Each row is a point on a landscape with many valleys, with its height.
From any point a ball rolls to the lowest of the 3 points nearest to it. It stops when none of these is lower. Distance is the straight distance between rows; heights are no part of it.
z470 h=1.57: [-10   5  -8  17  -1   7  -3  -1  11   4 -14  -9  -9   7  12  -2  -1  12
   7 -15  20  -6]
z15 h=1.25: [-11 -12 -12   6 -25   3  22 -21 -41  14  -7 -30 -15  15  11 -23  -2   9
 -27  14   5   1]
z940 h=4.77: [ -6   8  18 -27  21  -1 -25  14   1  12  31  36  13 -19  -7  -3  10  -8
   2 -11  -5  14]
z863 h=5.84: [-15 -38 -26  -2  -6   6 -10  -3 -17 -23   0 -19 -12 -13  36  11  -2   2
  -6   1 -34  -4]
z515 h=3.70: [ -1  17  -8  18  13   2   5  -2  32 -16 -20 -25  -4  11   1  10 -21  22
   7  -6  40   1]
z111 h=4.71: [  6  -7 -14  10  18  -3 -17  12  52 -36 -28  -9   4  -3  15  25 -11   1
  19 -11  22 -11]
z51 h=3.49: [ -5   5 -10  14   1  -6  23 -28   2  17 -15 -14  -2  24  10 -15 -11  16
  -9   7  24  -5]
z487 h=3.93: [ -2   0  -4  -3   1  -3 -15  -4  13  -5 -11   5  -4 -13   3   9  -2  -9
   6  -3   7   1]
z839 h=1.80: [-13 -12   3 -27  15  -5 -34  24   9  -7  18  18   4 -24  -2  14   9 -15
  -4   7 -33   6]
z288 h=1.99: [ -4   3  -7   4 -37   2  35 -30 -33  19  -3 -28  -9  17   2 -38   6   4
 -16  25  14   9]
z106 h=7.62: [  0 -39  -9 -25  16  11 -13  10 -15 -24  13   4  13 -26  14  14   6   6
  -3   7 -45   0]
z469 h=5.21: [-17  25  25 -16  35   7 -47  19  26  -4  25  25   8 -24 -10  21   7  -4
   2   0   5  15]
z440 h=2.68: [  7   2  -1  10 -34  -9  39 -27  -6  31  -3 -28 -14  41   0 -26 -11  11
  -9  36  20  18]
z81 h=4.62: [ 14 -38 -39  -8   6  11 -15  10  18 -42 -18 -28  17  -9  31  32  -8  19
  13   9 -28  -6]
z339 h=4.83: [ -8 -23   4 -27  15  -8 -42  21   6 -18  33  14  15 -30   4  12   3  -2
   3  24 -63  22]
z126 h=3.48: [ 10  27  21 -17 -24   0  24 -11 -45  35   8  33   6   7 -11 -20  21 -11
  -7  -3   7 -11]
z170 h=3.97: [ -8  -8  16 -14  22  12 -55  19  21  -5  17  30  10 -23 -18   8   1  -3
  12  10 -31  18]
z414 h=0.52: [ -3  16  18  -5   6   4  -8   4 -18  13  20  28   9   3 -24   0  11 -15
  14 -20  10 -12]
z491 h=4.13: [-14   0 -19   8  -4  -9   5  -8 -21  12 -11  -9  -7  14  20   3   1   1
  -3  -2   5   5]
z571 h=4.53: [-10 -11   2 -15  23  15 -49  25  44  -9  13  11   7 -13  -2  24   3  -4
   3  17 -21  14]
z948 h=3.21: [  1  10   6 -19 -26 -10  21   2 -47  14  -4   8   1   2  -4 -18   9 -20
 -13   0  -3   0]
z100 h=2.76: [  7  10  15 -21 -15   0   2   7 -42  25  19  27  14  -7 -16 -18  13 -22
 -12  -4  -9 -16]
z546 h=2.36: [  5  -5  17 -22 -28   0   1  13 -49  12  26  19  -1 -16  -5 -29   9 -35
 -19   4 -26  -1]
z236 h=4.35: [-13 -14 -21  13  -2   4  13 -22  13 -11 -17 -35  -5   9  12  -4 -10  10
  -7  19   3   3]
z613 h=3.78: [ 18  27  21  -7 -29  -8  33 -15 -32  29   4  11   1  13 -15 -21   8  -5
   5  -2   9  -5]
z526 h=3.45: [-10   3  10 -18   6   4 -25  13 -15  11  14   8   0 -19  -6   9   7 -21
  -1 -21 -13  -8]
z130 h=3.64: [ -4   1  -3  20  -3   1  23 -22  15  16  -5 -32  -8  24   9 -10 -14  27
  -6   8  18   2]
z842 h=4.02: [ -4   8  -9  20   6  -4   6 -14  20   2 -18 -35 -18  19  -1  -1  -3  17
  -3   9  36   1]
z743 h=6.10: [ -3 -53 -25 -29   5  -1 -10  14   8 -36  10 -10  16 -10  30  32 -13  12
   1   9 -56  -2]
z552 h=4.69: [  5  -3  -5  16  14   0 -14   7  53 -36 -34 -14   9   0   1  24 -21  -1
  17 -14  25 -12]
z109 h=0.83: [  7  19  12  25   6  -3  21 -12  14   8 -22  -8   6  12 -18   3   4  10
   7 -13  34   6]
z318 h=2.98: [  4  11   6   9   9   7   1   1  17  -5 -13   7  -7  -8  -5  16  -8   2
   3 -29  13   2]
z475 h=2.01: [ 18  37  21  26   7   7  55 -20  21  19  11   0 -13  46 -17 -19   2  31
  18   9  35   7]
z204 h=3.94: [ -7  -6  13  -6  18   5 -28  18   9  -5  15  24   0 -16  -6  13  12 -25
   8   0  -7   4]
z998 h=3.39: [ 15  30  21  18  19   4   2   6   0  10  -7  17  -4   4 -21  -4  -1 -12
   2 -14  19 -13]
z971 h=4.61: [ -4  -9 -33  12   5   0  -9  -1  25 -23 -36 -29 -14  -9  17  18 -14  16
  14 -10  14   0]
z200 h=4.92: [ -9 -14  -5  -2   8  -3 -17  26  10 -16  14  -1   0 -25   6  17  -9  -3
  -2  -1 -23   1]
z375 h=2.93: [  4  25  -7   5 -28   0  31 -11 -38  27  -5   0 -13  21  -5 -37  16  12
   0  20   4   0]
z284 h=4.00: [ -5 -28 -25   1  11  -1 -14  -7  22 -31 -25 -29   5  -3  19  29  -9  10
   1   2 -20  -2]
z845 h=1.49: [ -4 -10  -3  -7   4   4  -7   2 -28   2   9  -7  11   1   2   1   2 -19
 -15 -13 -11 -13]
z330 h=4.59: [-16 -33  -1 -19  -9  -1 -14   7 -33  -1  11  12  -1 -27   1  -7  14  -9
  -8   5 -44  -1]
z968 h=6.09: [-11 -26  14 -32  -3 -10 -26  21 -22  -8  30  20   3 -23   4 -10  11 -28
 -18  24 -61  18]
z178 h=4.86: [ -7 -17 -19   4   1   3 -17  14  51 -45 -34 -23   4  -6  11  28 -19 -11
  16   2  18 -10]
z64 h=2.70: [ 17  27  13  34 -10  14  33 -26  37  36  11  -8 -12  38 -12 -16  -9  25
  14  29  33  14]
z683 h=3.79: [ -6   5   0  -1  25  -5 -19   4  31 -10 -21   6  -2 -19 -11  20  -8  -3
   0 -13  16  -9]
z815 h=2.69: [ 19  48  26  28   6  -1  38 -21   6  18  -2   7 -18  27 -31  -7  10  19
  24 -12  33   4]
z597 h=2.71: [ 14  40  22   6   2  -4  15   0 -10  24  10  15   2   3 -27 -18  15  -3
   7 -21  34  -7]
z451 h=7.02: [ -3 -36   1 -15   1 -11 -19  10  -1 -19  32   7  11 -30  10  15   0 -13
  -3  18 -55   8]
z945 h=4.78: [  1 -15 -15   5  -4  -2  -4  -2   7  -3 -12 -15  -4  -2  23  12  -7  -4
  -6   4   1 -14]
z181 h=3.12: [ 14  25  14 -31 -33   0  15  -3 -51  28  18  36   3  -3 -21 -23  22 -24
 -12  -2  -4  -6]
z545 h=4.31: [ -8  -7 -25  11  -9  -5   2 -15 -18  -6 -19 -19  -4  -3   7   2  -5   5
  -3  -1   2  -9]
z369 h=3.18: [ 11   3  -5  17  -6   2  27 -25  10  19  12 -17  -9  45  -8 -23  -7  21
   1  24  19  20]
z371 h=4.01: [ -8 -11 -22  19 -16   1  12 -18  -2  14  -9 -31  -3  20  15 -15  -9  23
 -21  22  10   6]
z578 h=2.96: [ -1  18  10  20 -15  -5  20 -21  -9  25 -15  -1 -10  27   3 -22  13  15
  -1   4  25  -2]
z116 h=2.75: [  5  10  11 -17 -22  -5   3   5 -43  15  15  21   1  -3  -4 -20   1 -28
 -10 -10 -21  -5]
z185 h=3.10: [ 20  40  17  12  -7   5  34  -8 -19  36   1  23   4  22 -29  -8  14   5
  12  -6  27 -13]
z259 h=5.03: [  1 -17 -22  -6 -19  -2   4   0 -16 -17  -6 -13   1 -25  12  -9   4   3
  -7   0 -24  -3]
z754 h=4.91: [ 15 -35 -38 -19   6   4  -4   0  10 -32   1 -29  10 -12  24  24  -3  19
   2  14 -35  -7]
z787 h=3.62: [ -4   0   9  -6 -16  -6  26  -7 -39   7  -2  -4  -8   3   2 -13  -1 -12
 -10  -1   2   0]
z327 h=5.85: [-16 -15  25 -29 -15   0 -13  24 -23   8  31  26  12 -23  -7  -5  13 -29
 -21  14 -42   5]
z949 h=3.19: [  9  24   9  16 -15   1  10  -9 -15  17  -1   8   0   8 -17 -24   9  -9
 -13 -12  20  -2]
z270 h=4.50: [  6  -1  -1  -3  23   8 -29  27  62 -46 -14   9  13 -12   5  33 -18 -11
  19 -17  11  -7]
z572 h=1.98: [ -7 -32 -14   1  16   5  -7  17  32 -30  -7  -6  11 -14   9  31 -12   1
  17 -10 -23 -12]
z410 h=2.82: [ 11  10   3  18   0 -10   3  -9  -1  22  -8   1  -8  21   6 -12  -9  15
   0  -8  14   4]
z31 h=3.91: [  4   1  -4  -5  27  -5  -6   6  20 -16   3  18   1 -14  -2  18  -1  -6
  -5 -24   4  -3]
z961 h=2.44: [  7  20  12  19  18  -2  28 -18  34   6  -6 -11  -9  30  -3 -13  -8  27
  12   8  40  15]
z304 h=1.22: [ -1 -12   6  -2 -14   4  -8  27 -38  11  27  15   1 -14  -1 -14   7 -20
 -18 -11 -26  -4]
z625 h=3.74: [ 12  -4 -12   1 -31 -20  20  -4 -51  14  -1 -12 -14  -4   3 -37   4 -15
 -15   5 -14   3]
z425 h=3.24: [ -1  28   8  26   9   8  22 -16  48 -14 -30 -20  -5  24  -8   2 -17  19
  14   6  54  -6]
z819 h=4.30: [-10   5   9  -2  30   3 -35  17  48 -26  -4  12  10  -8   0  27  -7   6
  16 -15   7   7]
z827 h=5.51: [  6 -40 -13 -13   6  20 -18   5   3 -40   9   1  20 -22  18  31 -21   4
  14   2 -33  -1]
z860 h=2.09: [ 13  34  18  20   7  -6  23 -16   4  20 -10  10  -4  13 -12 -11  17  12
   9  -7  35  -8]
z724 h=2.20: [  2   2   8   9   0  -3   0   7 -15   8 -11  15   0   0 -17  -5  10  -1
   8 -20   9  -5]
z305 h=4.29: [ -9   5  20  -8  15  -5 -29   9   8   6  25  33   2  -6 -11  15   1  -9
  -2 -27   3   2]
z341 h=3.63: [ -8   4 -16   9   2 -10   7   7 -19   3 -10  -7  -3   8   6  -2   2  -1
 -18 -10   4   4]

Call two points neighbours if one is among the 3 nearest of the other. Go from one point of each pair to the other, from neighbour to neighbour, staying as low as possible. Name the highest point that can't be avoided.
z470 / z572 | z111
z318 / z414 | z949
z15 / z470 | z578
z839 / z15 | z204
z470 / z109 | z410
z109 / z475 | z961
